The views of a scene show one set of named points, each view turned or mirrored, and shifted as a whole, with a little noise and some points left out.
In the rows, zero is written as 128.

Scene 1
View 1
q757: 124 137 83 124 121 148 125 126 111 130 133 119 145 117 126 125 144 71
 126 97 150 124 142 116 120 132 135 124 102 133 134 117 122 133 120 134
 95 112 116
q615: 117 135 101 130 134 146 119 129 132 133 126 126 126 119 126 129 139 91
 123 108 156 123 131 132 122 128 144 131 120 139 128 115 131 115 120 117
 91 116 121
q727: 106 173 131 148 110 130 108 166 151 118 135 137 146 134 135 157 137 110
 110 99 149 118 140 96 143 123 117 142 128 136 147 117 146 133 127 98 98
 130 108
q578: 114 167 118 143 114 130 115 158 144 118 126 129 152 134 132 155 137 103
 124 106 148 116 140 95 139 118 125 134 120 136 144 123 135 129 124 100
 101 127 109
q542: 126 143 106 119 104 129 114 136 149 117 142 124 181 147 130 146 164 117
 149 110 156 135 155 109 131 115 140 132 119 144 132 136 141 114 116 97
 80 102 120
q530: 126 126 76 131 138 149 131 123 110 132 103 106 125 109 114 131 134 63
 133 122 149 117 131 122 115 131 155 119 103 137 127 116 118 117 119 140
 101 121 123
q884: 118 157 112 121 93 133 110 145 141 116 163 135 186 144 139 141 164 111
 130 85 153 137 160 99 138 124 115 136 118 135 143 129 145 136 121 104
 81 103 111
q667: 128 149 125 140 105 111 102 148 167 108 141 119 193 150 142 164 176 126
 162 128 148 132 155 92 146 112 151 139 142 140 128 159 158 107 119 71
 93 106 126
q533: 107 141 104 131 129 153 116 137 132 133 131 132 116 117 124 131 136 93
 105 98 158 126 134 133 123 136 133 139 122 140 133 103 139 122 123 127
 85 120 119
q996: 127 152 113 131 134 128 122 129 144 130 130 131 155 133 141 130 134 101
 146 101 156 114 122 122 128 102 138 118 116 132 134 140 111 117 115 79
 107 114 110
q863: 124 131 87 114 132 150 130 120 131 133 119 123 136 128 117 126 135 92
 135 106 161 124 132 136 114 119 145 121 104 145 128 114 114 111 113 120
 84 111 117
q581: 129 150 94 126 122 134 129 136 133 122 115 117 161 135 123 143 136 91
 146 112 151 115 136 106 126 110 140 117 103 140 137 129 114 119 115 105
 100 118 111
q908: 116 163 135 152 117 118 103 155 162 116 137 130 161 136 145 157 153 117
 135 114 148 120 137 99 146 116 136 141 141 134 136 143 150 119 124 74
 105 122 118
q744: 114 156 121 131 114 133 112 147 154 122 141 135 157 141 135 144 147 118
 129 100 156 127 141 114 135 116 130 137 127 140 138 125 139 119 119 92
 87 114 114
q882: 107 161 102 110 91 152 122 153 140 118 140 138 160 148 113 147 142 114
 110 84 158 134 158 107 129 126 105 137 100 150 152 94 134 134 119 130
 64 114 103
q371: 113 130 103 133 165 152 129 123 141 145 96 127 86 113 115 124 111 91 120
 119 165 110 104 160 110 118 159 125 121 147 121 105 112 96 115 111 95
 127 121
q715: 126 158 117 130 128 125 121 135 151 125 129 132 163 140 140 137 136 110
 149 102 156 114 126 117 130 99 136 119 117 135 136 141 114 116 115 74
 104 114 108
q233: 132 119 88 112 145 143 131 110 142 136 109 117 138 132 116 124 139 101
 157 123 165 123 125 150 111 108 167 116 112 150 116 128 110 89 107 102
 83 105 125
q981: 111 162 113 155 128 138 115 153 125 127 122 126 124 111 134 143 128 76
 108 102 144 110 128 101 135 130 127 134 120 126 143 116 133 138 128 117
 114 135 112
q989: 108 155 108 125 116 146 124 156 156 119 102 126 134 144 102 162 128 118
 121 121 159 122 141 114 127 118 136 136 112 160 141 96 133 107 116 118
 73 129 112
q799: 136 159 126 158 136 105 111 141 149 120 125 117 170 128 156 148 147 96
 164 121 142 104 122 95 143 99 152 119 133 121 130 171 124 117 120 55
 134 122 117
q779: 112 143 95 131 116 148 120 146 131 124 118 119 132 124 113 146 140 90
 115 112 152 126 145 111 126 134 136 136 112 145 136 104 139 122 122 135
 84 124 118
q901: 111 134 99 134 138 153 119 132 128 137 122 126 107 112 121 127 132 85
 109 106 157 122 128 138 120 135 143 136 121 139 128 104 133 117 122 131
 90 122 123
q185: 112 158 115 151 123 135 111 152 132 124 129 125 134 116 136 146 139 85
 113 106 146 117 135 102 137 131 131 137 126 129 139 121 142 133 127 112
 108 128 117
q427: 118 144 103 116 127 146 124 126 137 134 138 137 142 133 130 123 136 102
 126 89 163 126 131 137 120 116 130 126 111 140 135 116 118 120 115 107
 85 109 111
View 2
q542: 123 132 121 112 118 95 150 165 151 133 157 130 154 112 117 150 57 118
 162 125 135 119 116 125 127 146 179 91 108 138 130 112 111 129 132 131
 97 126 120
q989: 120 139 112 121 142 126 146 143 141 113 149 137 144 132 136 162 78 142
 159 119 152 132 130 133 130 117 135 98 92 135 129 116 161 128 145 126
 117 114 139
q233: 114 127 115 119 156 122 144 141 131 124 122 109 126 101 109 113 74 105
 158 127 135 147 169 142 120 126 156 89 120 126 100 133 116 138 128 143
 91 99 127
q882: 132 131 121 130 115 121 147 167 160 142 135 132 158 130 135 181 62 122
 156 117 165 113 116 122 136 121 167 109 85 144 142 93 157 134 157 118
 137 116 113
q757: 138 121 110 118 108 138 125 146 140 137 119 108 139 98 136 127 74 95 161
 127 163 103 138 121 120 115 174 94 115 140 126 108 135 131 127 119 129
 101 117
q530: 137 126 102 112 125 151 123 128 122 122 119 104 124 93 145 111 85 99 166
 124 163 112 153 134 114 109 152 84 125 138 115 122 142 128 115 121 121
 92 132
q371: 108 119 114 120 157 151 119 113 130 103 116 115 115 110 120 106 114 115
 149 140 148 148 177 121 125 91 135 100 107 115 108 131 141 138 139 137
 122 98 144
q578: 120 128 113 115 95 112 125 147 153 115 155 139 161 128 123 145 81 137
 157 140 145 107 112 110 118 114 161 94 99 133 143 113 148 124 132 121
 115 123 137
q908: 108 128 119 103 98 92 127 145 156 106 179 147 161 126 112 137 86 142 156
 148 124 115 103 100 121 130 169 90 103 128 144 117 115 122 127 130 100
 141 142
q615: 121 122 117 114 127 132 126 135 142 120 135 120 132 107 127 127 92 111
 157 134 150 123 141 114 127 112 162 96 107 129 126 114 127 131 135 127
 124 113 131
q744: 114 127 123 116 112 104 137 153 158 122 154 138 155 125 114 148 77 129
 153 138 137 122 118 109 129 124 170 100 96 129 137 110 125 130 142 130
 112 128 128
q779: 133 130 111 114 124 139 132 141 138 123 142 124 137 111 148 148 83 117
 164 121 164 112 128 122 130 116 154 95 104 139 133 107 146 127 135 118
 132 113 131
q185: 125 123 112 109 95 128 114 133 146 113 151 131 148 115 134 132 96 125
 157 143 151 101 115 102 121 107 162 93 105 133 143 110 140 123 128 117
 130 122 139
q533: 123 119 121 117 129 142 125 134 145 122 132 123 130 110 136 139 100 110
 154 132 160 121 138 107 137 106 161 105 98 130 132 104 133 133 146 122
 142 116 128
q863: 125 125 115 124 136 131 137 145 138 131 116 111 133 104 123 127 75 103
 157 126 153 128 156 133 123 115 160 96 111 131 114 118 133 137 135 131
 115 98 122
q581: 126 131 107 120 107 115 133 151 140 125 133 121 154 116 118 128 64 120
 160 132 143 113 135 134 108 120 161 87 114 135 123 125 146 129 120 128
 98 102 130
q996: 110 121 116 121 104 104 124 148 153 121 132 126 156 119 95 116 77 121
 149 149 128 123 141 116 110 114 171 93 109 123 122 128 127 134 129 137
 96 111 129
q884: 127 126 124 117 94 97 142 172 165 142 153 134 165 118 120 162 57 115 157
 131 145 104 101 108 130 138 193 100 98 140 146 96 119 130 142 123 117
 131 112
q727: 117 127 119 114 93 111 124 145 160 112 163 147 162 134 125 154 90 143
 153 143 145 108 103 99 126 111 161 99 90 132 152 106 147 124 141 120
 126 132 139
View 3
q727: 131 103 110 87 119 148 129 140 131 105 116 145 86 141 144 141 175 156
 107 126 137 134 127 110 119 126 91 115 86 115 121 173 148 125 84 145
 136 137 112
q233: 105 118 132 137 123 133 101 143 120 96 83 105 137 116 146 138 125 128
 134 125 135 126 132 162 127 143 130 135 138 144 138 158 130 143 146 111
 104 167 123
q533: 125 119 118 113 123 126 116 141 124 107 89 137 115 119 127 135 160 138
 112 106 143 148 135 108 130 130 133 124 117 137 125 166 147 110 111 156
 106 135 130
q901: 121 121 121 120 124 124 112 139 122 107 86 133 126 116 120 138 157 133
 119 110 145 143 138 113 130 137 143 125 119 141 127 167 144 109 120 152
 101 136 133
q757: 126 136 139 112 112 145 111 134 129 102 90 135 123 142 131 120 131 126
 127 131 137 152 150 119 132 123 126 140 132 125 125 159 142 115 112 146
 109 127 142
q989: 113 127 107 104 119 154 126 152 113 106 83 137 94 112 134 148 174 143
 115 114 151 145 122 140 139 144 102 110 118 127 127 177 146 149 111 143
 125 164 129
q581: 116 127 131 105 114 159 115 137 124 99 101 129 116 146 141 133 140 131
 134 148 136 132 140 145 125 135 103 131 119 120 128 168 136 140 115 123
 127 148 130
q530: 118 140 144 122 119 142 101 130 124 105 91 137 143 128 113 132 139 120
 139 138 148 147 152 133 135 149 144 128 131 136 124 172 140 125 128 138
 100 135 153
q882: 126 136 108 94 107 162 136 154 119 103 75 137 76 135 150 123 155 143 102
 107 139 163 129 118 141 107 86 132 133 111 125 159 150 127 91 163 131
 146 128
q799: 125 81 142 103 124 147 103 120 144 95 151 127 124 162 156 143 139 149
 136 170 121 99 136 144 96 142 97 122 76 118 125 170 131 145 107 91 136
 143 103
q715: 116 103 121 105 117 146 119 139 128 98 110 115 109 150 158 138 141 140
 128 143 123 111 131 143 109 127 95 136 100 124 132 162 130 132 115 113
 134 152 102
q667: 135 72 141 110 124 157 100 132 150 87 143 134 93 137 183 133 131 176 103
 136 128 135 114 151 116 127 78 111 103 105 124 155 150 177 86 102 132
 159 104
q981: 129 118 123 93 120 139 120 131 129 110 113 149 116 144 117 139 171 137
 125 139 142 135 146 102 120 138 122 120 89 126 119 180 143 107 99 149
 122 121 131
q371: 103 120 110 130 132 113 111 144 110 110 78 115 143 105 112 155 166 121
 135 116 146 116 135 134 123 157 155 124 110 162 135 175 131 110 148 134
 98 154 124
q863: 113 130 127 124 117 139 112 143 119 100 78 119 125 127 136 131 135 125
 129 122 138 139 139 139 131 132 126 138 136 136 132 161 137 126 130 135
 109 150 131
q542: 128 102 134 114 115 156 109 140 136 92 108 127 97 136 171 124 126 155
 108 124 129 145 125 144 127 117 88 129 128 113 128 151 145 155 99 122
 125 156 117
q615: 123 114 125 118 123 131 110 138 127 102 96 130 122 124 134 135 148 137
 120 118 139 137 136 123 125 133 129 127 118 136 128 163 143 120 117 139
 108 141 125
q427: 118 121 116 115 116 136 121 146 121 101 82 115 111 134 148 130 139 133
 119 117 129 134 135 127 124 116 114 143 124 133 133 155 135 112 119 139
 117 145 115
q884: 137 107 128 99 110 156 121 140 139 94 107 133 82 151 172 116 131 157 100
 121 124 152 130 119 125 99 79 138 121 104 124 148 149 133 82 140 132
 138 114
q996: 115 106 123 110 118 140 117 137 128 99 107 114 117 150 152 137 139 135
 132 142 124 110 136 138 109 127 105 138 103 129 132 162 129 124 121 116
 128 147 105
View 4
q981: 150 125 125 160 116 136 119 155 157 134 126 136 140 124 137 172 130 124
 175 117 101 134 103 134 154 133 100 148 126 121 114 139 108 133 131 148
 117 121 125
q989: 145 114 131 143 103 112 122 143 144 146 135 148 122 154 167 136 116 162
 169 152 109 118 114 136 151 143 147 143 130 107 122 139 92 130 137 110
 135 113 126
q581: 134 120 135 137 109 125 137 136 158 114 109 137 141 145 127 155 125 143
 155 126 96 114 111 135 148 122 140 142 132 117 140 130 115 121 152 107
 117 104 127
q533: 154 123 131 147 107 119 125 156 141 141 132 125 123 122 148 154 135 155
 149 124 114 129 125 130 166 155 110 140 120 104 137 150 102 146 128 137
 112 127 133
q371: 160 138 109 106 104 99 140 142 148 145 110 155 98 133 166 175 131 160
 142 132 110 136 108 154 173 168 110 153 105 92 164 151 136 136 132 144
 114 105 111
q901: 164 129 126 139 107 114 127 151 146 143 126 131 119 117 151 167 134 154
 146 122 112 131 124 131 169 159 109 143 119 101 146 151 111 141 128 140
 111 122 127
q530: 177 135 131 130 110 118 127 129 165 135 109 138 129 113 138 190 125 145
 141 117 93 122 128 122 164 145 129 140 132 102 164 145 123 121 146 120
 108 106 121
q863: 145 127 134 125 101 111 138 136 149 126 111 129 124 133 137 157 131 160
 136 124 106 116 128 132 165 148 132 138 122 100 162 143 113 136 146 113
 111 105 130
q715: 109 111 127 134 111 125 153 151 143 100 110 138 135 159 122 135 135 146
 152 126 103 119 95 156 146 119 126 148 119 124 131 124 127 129 144 118
 114 113 128
q996: 115 116 126 129 110 124 153 149 145 102 106 136 133 152 120 144 138 144
 146 121 104 121 99 155 150 123 119 148 117 121 138 128 129 130 144 123
 110 111 127
q884: 115 96 151 173 111 137 136 161 133 105 134 106 154 142 113 114 138 151
 151 121 111 109 125 126 144 116 133 133 135 128 114 128 88 142 138 107
 113 136 153
q542: 129 95 145 154 113 124 146 151 136 103 128 125 140 149 123 118 133 165
 137 131 105 107 121 134 142 117 150 135 138 126 131 125 111 124 140 94
 112 133 143
q233: 147 121 128 105 106 100 157 132 145 115 103 143 111 143 140 152 133 174
 118 132 104 114 121 146 162 146 144 142 119 102 177 136 140 123 147 103
 107 107 124
q779: 162 120 136 153 109 121 118 145 150 142 132 131 132 125 149 157 123 151
 158 130 105 121 127 121 157 142 131 138 134 109 132 144 96 132 135 120
 120 121 132
q727: 126 105 129 171 115 135 124 167 141 127 140 134 141 147 142 132 130 137
 180 132 110 129 98 142 144 124 115 147 128 129 93 131 95 136 127 134
 125 133 133
q882: 119 114 150 164 96 125 116 149 140 135 138 109 145 145 140 123 126 154
 169 134 116 108 134 116 156 139 137 130 131 107 116 142 61 155 142 109
 128 114 149
q744: 122 101 134 154 112 126 141 161 134 115 132 130 133 151 134 122 134 154
 154 132 112 119 108 144 146 127 128 142 125 123 118 130 106 136 133 119
 116 131 137
q185: 150 115 127 163 119 134 125 160 150 128 131 134 140 127 137 158 132 134
 166 120 103 131 106 136 149 128 109 147 131 125 114 136 110 130 129 139
 115 131 129
q908: 129 90 126 164 125 134 146 170 134 106 134 143 138 152 133 124 136 146
 159 133 105 127 91 154 134 110 124 151 132 141 101 120 125 119 125 124
 116 146 131
q799: 125 99 119 144 131 139 161 156 152 83 107 154 144 154 111 147 137 130
 152 120 89 127 74 166 130 93 122 157 130 147 119 110 159 102 139 123
 107 128 119
q667: 134 74 138 166 129 131 157 164 131 90 136 142 142 156 123 106 134 163
 140 139 100 112 99 148 124 94 155 143 146 148 110 110 133 102 131 93
 111 155 138
q578: 130 110 131 161 115 133 128 156 147 122 130 137 143 146 136 141 127 136
 174 130 104 124 100 139 144 121 124 147 131 127 106 129 103 129 135 124
 123 123 131
q427: 123 121 135 134 101 117 141 149 139 119 116 121 128 140 130 140 138 155
 142 122 113 119 123 138 163 145 119 139 115 105 146 142 106 149 142 123
 110 113 136
q757: 151 127 142 147 107 128 127 139 157 124 115 116 142 117 122 169 132 143
 143 109 102 117 133 117 162 138 121 134 131 108 151 144 103 138 145 120
 106 112 137

Which points are out of place in each view (at most two, in the order of its rows)? Write - if all are in place.
view 1: q615
view 2: -
view 3: q533
view 4: -

Scene 2
View 1
q255: 107 84 134 142 126 133 131 134 120 112 139 96 127 110 165 143 108 118
 103 92 130 164 143 117 124 133 85 140 118 117 126 114 122 94 98 123 138
 102 130
q5: 110 76 149 157 147 135 113 116 112 122 135 106 132 119 155 148 126 113
 99 92 136 163 143 106 121 132 103 158 106 105 138 122 122 100 104 115
 133 108 122
q358: 112 140 124 101 106 119 173 139 139 115 147 102 119 158 165 104 100 82
 106 77 88 138 152 154 124 118 139 125 153 117 114 115 94 98 114 113 140
 135 117
q948: 110 133 153 118 153 139 151 142 133 133 122 146 133 134 132 114 111 121
 146 91 88 141 153 125 129 112 99 137 123 122 139 127 145 122 125 137
 110 115 99
q531: 102 141 135 106 138 135 158 142 134 124 145 123 130 155 148 108 98 91
 120 82 84 121 142 144 110 121 127 130 134 112 125 122 102 103 128 131
 115 137 95
q747: 129 106 104 105 78 126 177 119 154 97 144 76 109 112 175 140 124 110 106
 112 111 155 158 133 153 142 123 124 146 134 97 102 112 91 84 115 159 98
 144
q469: 111 82 161 147 149 148 118 124 115 109 117 106 127 109 157 152 130 126
 110 97 137 164 142 102 130 128 69 136 109 113 125 130 136 107 111 112
 127 88 120
q802: 110 112 124 116 104 124 157 133 129 103 146 81 118 140 178 125 104 89 89
 81 113 149 144 141 123 128 119 124 143 114 108 114 91 87 104 105 147
 119 128
q905: 99 101 113 117 108 141 151 143 131 91 152 76 123 116 182 141 90 103 93
 97 123 135 129 134 109 145 84 115 128 118 101 110 91 72 104 131 132 107
 122
q17: 120 119 144 109 133 156 155 117 144 102 119 111 118 121 150 142 139 118
 125 115 108 129 147 116 137 136 98 119 124 122 104 129 125 110 120 121
 118 96 104
q750: 105 135 127 105 131 136 163 144 139 122 143 124 129 135 147 114 97 107
 131 94 88 128 145 138 121 126 112 128 131 122 125 117 118 103 118 143
 116 124 103
q202: 110 108 143 123 148 160 139 121 135 111 126 120 127 112 144 148 129 126
 129 117 114 129 140 109 126 139 87 130 108 120 117 128 130 106 120 137
 110 98 100
q617: 106 123 147 112 144 161 144 112 132 99 131 102 121 147 156 141 133 90
 100 103 112 108 131 124 110 140 117 118 121 102 99 135 87 98 136 112
 110 117 88
q320: 112 96 115 124 125 147 147 130 144 115 143 112 128 91 149 149 113 136
 132 123 114 143 145 113 134 149 91 138 110 133 125 109 138 96 96 155
 124 97 119
q527: 136 84 126 134 122 143 144 92 149 121 130 111 119 95 140 160 158 137 126
 135 121 159 163 99 160 148 124 156 111 130 125 112 147 113 88 127 140
 89 131
q760: 104 119 115 104 119 151 157 126 143 99 151 93 123 127 164 139 109 100
 105 110 108 113 132 132 112 150 112 118 124 117 100 117 90 83 116 137
 119 117 103
View 2
q5: 134 147 173 114 132 109 167 127 141 130 114 105 169 105 135 102 140 144
 154 151 129 134 137 124 143 128 121 148 138 144 116 147 103 117 117 125
 122 112 124
q760: 98 140 158 95 139 113 153 177 133 142 122 124 127 114 116 155 140 158 93
 134 130 109 131 138 134 111 136 111 132 128 99 141 141 144 134 150 99
 145 126
q905: 115 152 157 125 141 103 167 176 134 129 100 121 136 115 127 169 141 160
 112 125 132 128 151 136 138 113 123 110 140 136 92 146 149 142 141 146
 89 124 142
q17: 102 124 171 98 136 120 149 165 119 140 140 100 115 119 119 117 137 153
 123 125 118 112 116 103 141 110 144 125 122 136 121 140 118 112 149 140
 123 151 133
q202: 99 120 169 105 131 127 160 147 111 141 142 99 138 119 120 111 129 158
 129 132 119 106 130 114 140 117 133 143 126 129 107 150 121 115 145 134
 130 145 121
q527: 136 100 186 94 129 118 174 122 133 121 117 103 97 87 164 114 128 158 139
 127 136 116 106 82 143 113 136 158 133 141 133 138 84 126 127 122 133
 142 121
q320: 115 114 166 114 131 138 186 134 118 127 123 101 120 104 148 142 118 176
 126 124 137 112 133 109 139 108 125 148 136 126 107 152 124 129 143 127
 121 141 119
q255: 134 149 165 128 136 114 177 143 137 124 106 104 150 110 140 133 136 157
 145 134 133 137 142 119 144 116 120 134 139 142 113 149 122 120 135 130
 109 115 135
q617: 89 146 164 84 139 100 129 179 131 154 139 121 145 122 95 115 152 137 107
 146 114 108 126 138 137 124 143 110 124 135 105 137 127 128 129 153 113
 145 129
q747: 142 138 168 103 145 108 169 175 154 115 95 117 79 96 156 172 143 163 111
 115 145 138 108 98 138 94 142 105 137 147 137 130 120 138 138 142 89
 137 148
q358: 118 189 146 85 152 139 153 185 168 141 129 110 130 122 116 154 145 161
 94 151 144 145 100 140 130 86 149 84 136 135 148 130 139 125 127 154 84
 137 129
q531: 99 179 145 80 145 155 153 169 152 154 152 104 153 129 103 132 135 163 95
 159 137 127 108 150 129 94 144 102 134 123 133 139 140 120 126 150 101
 146 112
q750: 101 160 147 94 143 161 167 161 137 146 148 97 138 126 116 141 127 173
 103 145 137 124 114 135 132 91 139 113 134 120 128 144 142 119 139 144
 106 147 115
q469: 125 135 176 131 131 108 166 137 119 130 121 94 157 118 129 99 138 146
 166 133 117 131 141 106 148 127 123 147 130 147 112 151 108 101 143 124
 130 119 138
q802: 130 174 156 108 149 106 157 183 160 129 102 120 130 113 127 159 152 152
 113 138 138 144 124 133 136 103 136 94 139 146 127 133 135 133 129 149
 83 123 145
q948: 102 155 153 98 138 174 168 143 126 149 167 78 151 133 114 104 120 171
 129 148 130 126 109 121 136 94 141 131 129 122 140 149 127 94 146 133
 127 149 112
View 3
q531: 77 112 166 146 117 160 112 129 139 120 106 145 150 100 161 141 141 127
 161 126 99 120 72 136 131 153 139 100 119 84 132 141 129 101 114 156
 157 138 158
q527: 174 130 118 131 110 106 131 134 125 125 143 129 129 159 121 99 137 107
 142 139 103 113 117 128 128 130 115 103 124 126 130 84 140 134 142 118
 138 121 94
q320: 131 136 131 135 116 110 127 139 123 127 137 120 132 134 157 114 130 107
 134 102 133 105 114 118 133 149 120 108 111 121 117 94 139 100 130 125
 147 134 115
q802: 130 147 153 151 102 144 105 123 150 116 133 135 177 113 154 133 139 155
 156 107 110 150 91 133 135 137 132 116 116 125 139 114 128 113 105 187
 141 108 174
q469: 141 116 126 154 97 127 109 120 133 112 169 103 116 132 123 130 169 128
 140 128 143 108 103 122 120 134 128 81 127 147 132 82 134 118 142 135
 175 150 141
q948: 79 101 143 160 130 133 118 127 118 125 120 129 124 110 143 132 153 113
 165 136 110 98 78 136 114 144 123 78 131 92 118 130 134 102 135 122 160
 153 125
q358: 98 134 162 155 118 151 109 124 144 121 108 151 178 102 157 136 136 147
 172 121 86 146 75 143 130 140 131 109 122 93 134 141 127 110 102 181
 135 110 166
q255: 142 136 135 161 101 127 106 129 140 120 156 112 136 131 149 128 153 142
 138 115 139 119 101 125 127 132 125 109 110 139 125 92 142 111 124 153
 159 136 144
q202: 116 112 137 122 107 131 126 127 124 115 140 122 126 125 136 124 144 103
 141 115 127 103 104 119 131 155 134 83 128 119 133 99 125 106 138 120
 167 147 134
q760: 113 132 158 110 100 147 122 131 140 114 124 138 163 113 159 129 124 120
 140 94 116 130 102 120 149 164 143 109 115 111 141 111 121 102 114 157
 154 123 163
q17: 119 117 137 118 109 132 128 119 125 113 135 129 146 120 126 124 142 109
 154 115 110 120 103 125 131 154 133 78 139 121 141 103 115 113 135 131
 157 131 145
View 4
q469: 154 143 95 102 106 161 156 102 116 157 97 104 82 118 104 110 139 99 93
 100 147 110 111 153 137 137 147 117 145 149 134 164 139 122 147 156 117
 126 117
q750: 124 129 132 145 97 135 113 117 130 121 123 113 138 130 128 140 127 137
 112 119 161 87 108 162 152 139 106 151 123 120 124 133 138 111 127 119
 126 120 138
q617: 144 119 141 136 86 161 134 123 163 141 143 95 95 128 127 120 118 126 100
 126 130 116 115 177 154 134 94 118 140 152 115 153 147 138 111 119 131
 150 134
q948: 134 138 119 156 103 130 132 104 111 126 104 97 123 126 115 145 105 117
 110 118 177 99 96 166 144 133 131 166 131 110 126 131 137 110 144 131
 117 131 120
q531: 124 129 141 160 87 140 117 122 142 119 136 111 146 131 128 135 114 132
 105 116 159 94 102 178 163 133 97 140 114 121 118 130 136 124 117 123
 133 131 144
q255: 141 141 101 96 107 160 134 111 121 147 106 123 111 121 110 108 158 115
 97 92 145 89 120 149 149 144 134 109 129 148 132 157 136 114 137 147
 127 106 134
q202: 151 127 116 119 113 152 139 107 128 139 109 93 87 127 119 130 126 116
 113 121 144 104 113 155 138 141 123 153 156 148 126 153 147 113 134 122
 119 130 116
q358: 106 126 140 150 73 134 101 128 145 130 139 126 150 128 123 122 136 156
 101 122 155 91 124 169 164 138 105 97 93 107 112 126 137 123 121 120
 135 119 161
q5: 151 142 96 107 113 174 153 108 123 150 101 109 105 122 92 95 130 95 95
 81 143 96 111 168 161 142 146 108 133 153 123 149 137 117 132 148 128
 119 129
q527: 143 119 89 99 135 154 134 98 115 151 85 91 76 127 81 98 135 131 128 119
 138 92 149 145 147 159 170 116 149 138 105 128 156 87 147 97 117 109
 121
q747: 114 116 113 96 97 139 98 118 135 150 117 126 107 126 111 105 179 172 114
 132 134 84 164 133 145 156 131 79 116 123 112 138 151 102 138 103 125
 96 152
q905: 132 128 127 93 92 159 111 127 146 139 133 136 119 126 138 118 179 139 96
 107 129 85 126 144 147 144 91 108 130 157 136 168 138 123 119 135 132
 105 147
q17: 141 120 121 124 100 143 130 110 135 146 116 92 82 126 119 128 130 135
 111 139 144 111 128 152 134 140 125 130 147 134 119 148 151 118 139 113
 117 135 123
q760: 134 116 138 117 97 156 113 127 156 130 139 115 115 132 135 124 149 143
 110 123 129 91 127 158 153 144 88 126 138 152 121 153 145 121 112 108
 133 121 142
q802: 117 128 127 115 78 150 109 127 147 145 135 133 131 124 123 107 163 148
 93 111 138 91 133 157 159 142 108 78 104 131 120 148 137 126 122 132
 135 111 158
View 5
q617: 127 163 88 131 164 175 105 142 154 120 127 130 145 106 155 139 120 128
 153 140 146 108 129 159 118 110 138 118 152 110 115 147 128 126 132 142
 121 174 152
q750: 111 153 101 130 138 144 124 144 153 107 131 168 144 124 122 143 106 111
 133 144 123 110 142 145 132 118 136 108 148 119 143 136 115 159 152 102
 150 162 123
q531: 111 159 93 127 139 155 122 134 153 109 123 162 140 118 124 139 100 111
 135 139 140 103 149 150 131 123 133 115 167 112 163 146 120 155 139 111
 145 169 132
q202: 122 146 106 130 161 135 114 158 159 104 135 145 154 132 148 143 128 119
 151 148 113 119 106 153 143 105 140 118 126 129 90 116 125 136 164 130
 133 169 134
q358: 118 164 93 142 131 173 118 124 138 131 138 162 130 105 134 139 113 114
 109 139 140 108 162 136 106 146 134 106 171 115 161 157 120 155 133 103
 157 142 116
q760: 135 159 92 129 142 167 115 152 152 125 137 158 147 91 138 147 117 139
 140 149 128 130 139 158 109 110 138 103 132 113 117 150 117 138 144 114
 129 147 145
q5: 134 142 101 123 147 132 114 137 156 113 141 145 146 114 157 121 152 137
 125 148 119 131 88 158 156 144 138 148 157 141 115 96 158 117 170 152
 149 143 133
q320: 132 136 111 127 140 121 122 165 157 109 147 170 157 117 136 148 130 133
 132 157 95 144 112 149 143 112 141 109 109 137 87 112 119 144 179 107
 145 140 125
q527: 140 119 110 135 164 112 103 137 142 112 157 143 157 126 177 154 143 124
 110 149 118 151 110 129 162 140 135 117 117 151 51 119 124 130 180 132
 162 136 106
q255: 134 152 105 134 135 144 118 152 153 124 148 159 142 109 145 124 153 137
 119 154 101 131 97 154 130 137 143 131 143 139 115 101 148 129 171 130
 146 128 126
q17: 121 151 106 144 165 151 107 151 151 115 142 138 148 133 159 147 128 111
 139 144 119 112 121 139 126 112 141 107 129 127 83 131 118 138 155 126
 137 165 124
q905: 138 169 97 136 125 175 120 162 155 138 147 166 141 82 132 133 141 151
 129 158 104 134 122 161 92 120 145 108 132 120 125 129 132 132 151 112
 129 123 141
q747: 142 150 103 154 136 162 107 140 132 146 167 159 137 96 160 152 142 130
 92 152 114 144 144 126 96 150 140 91 125 136 88 147 115 141 157 101 158
 106 102

Which points are out of place in each view (at most two, in the order of its rows)? Write - if all are in place.
view 1: q802
view 2: q531
view 3: q17
view 4: -
view 5: q320
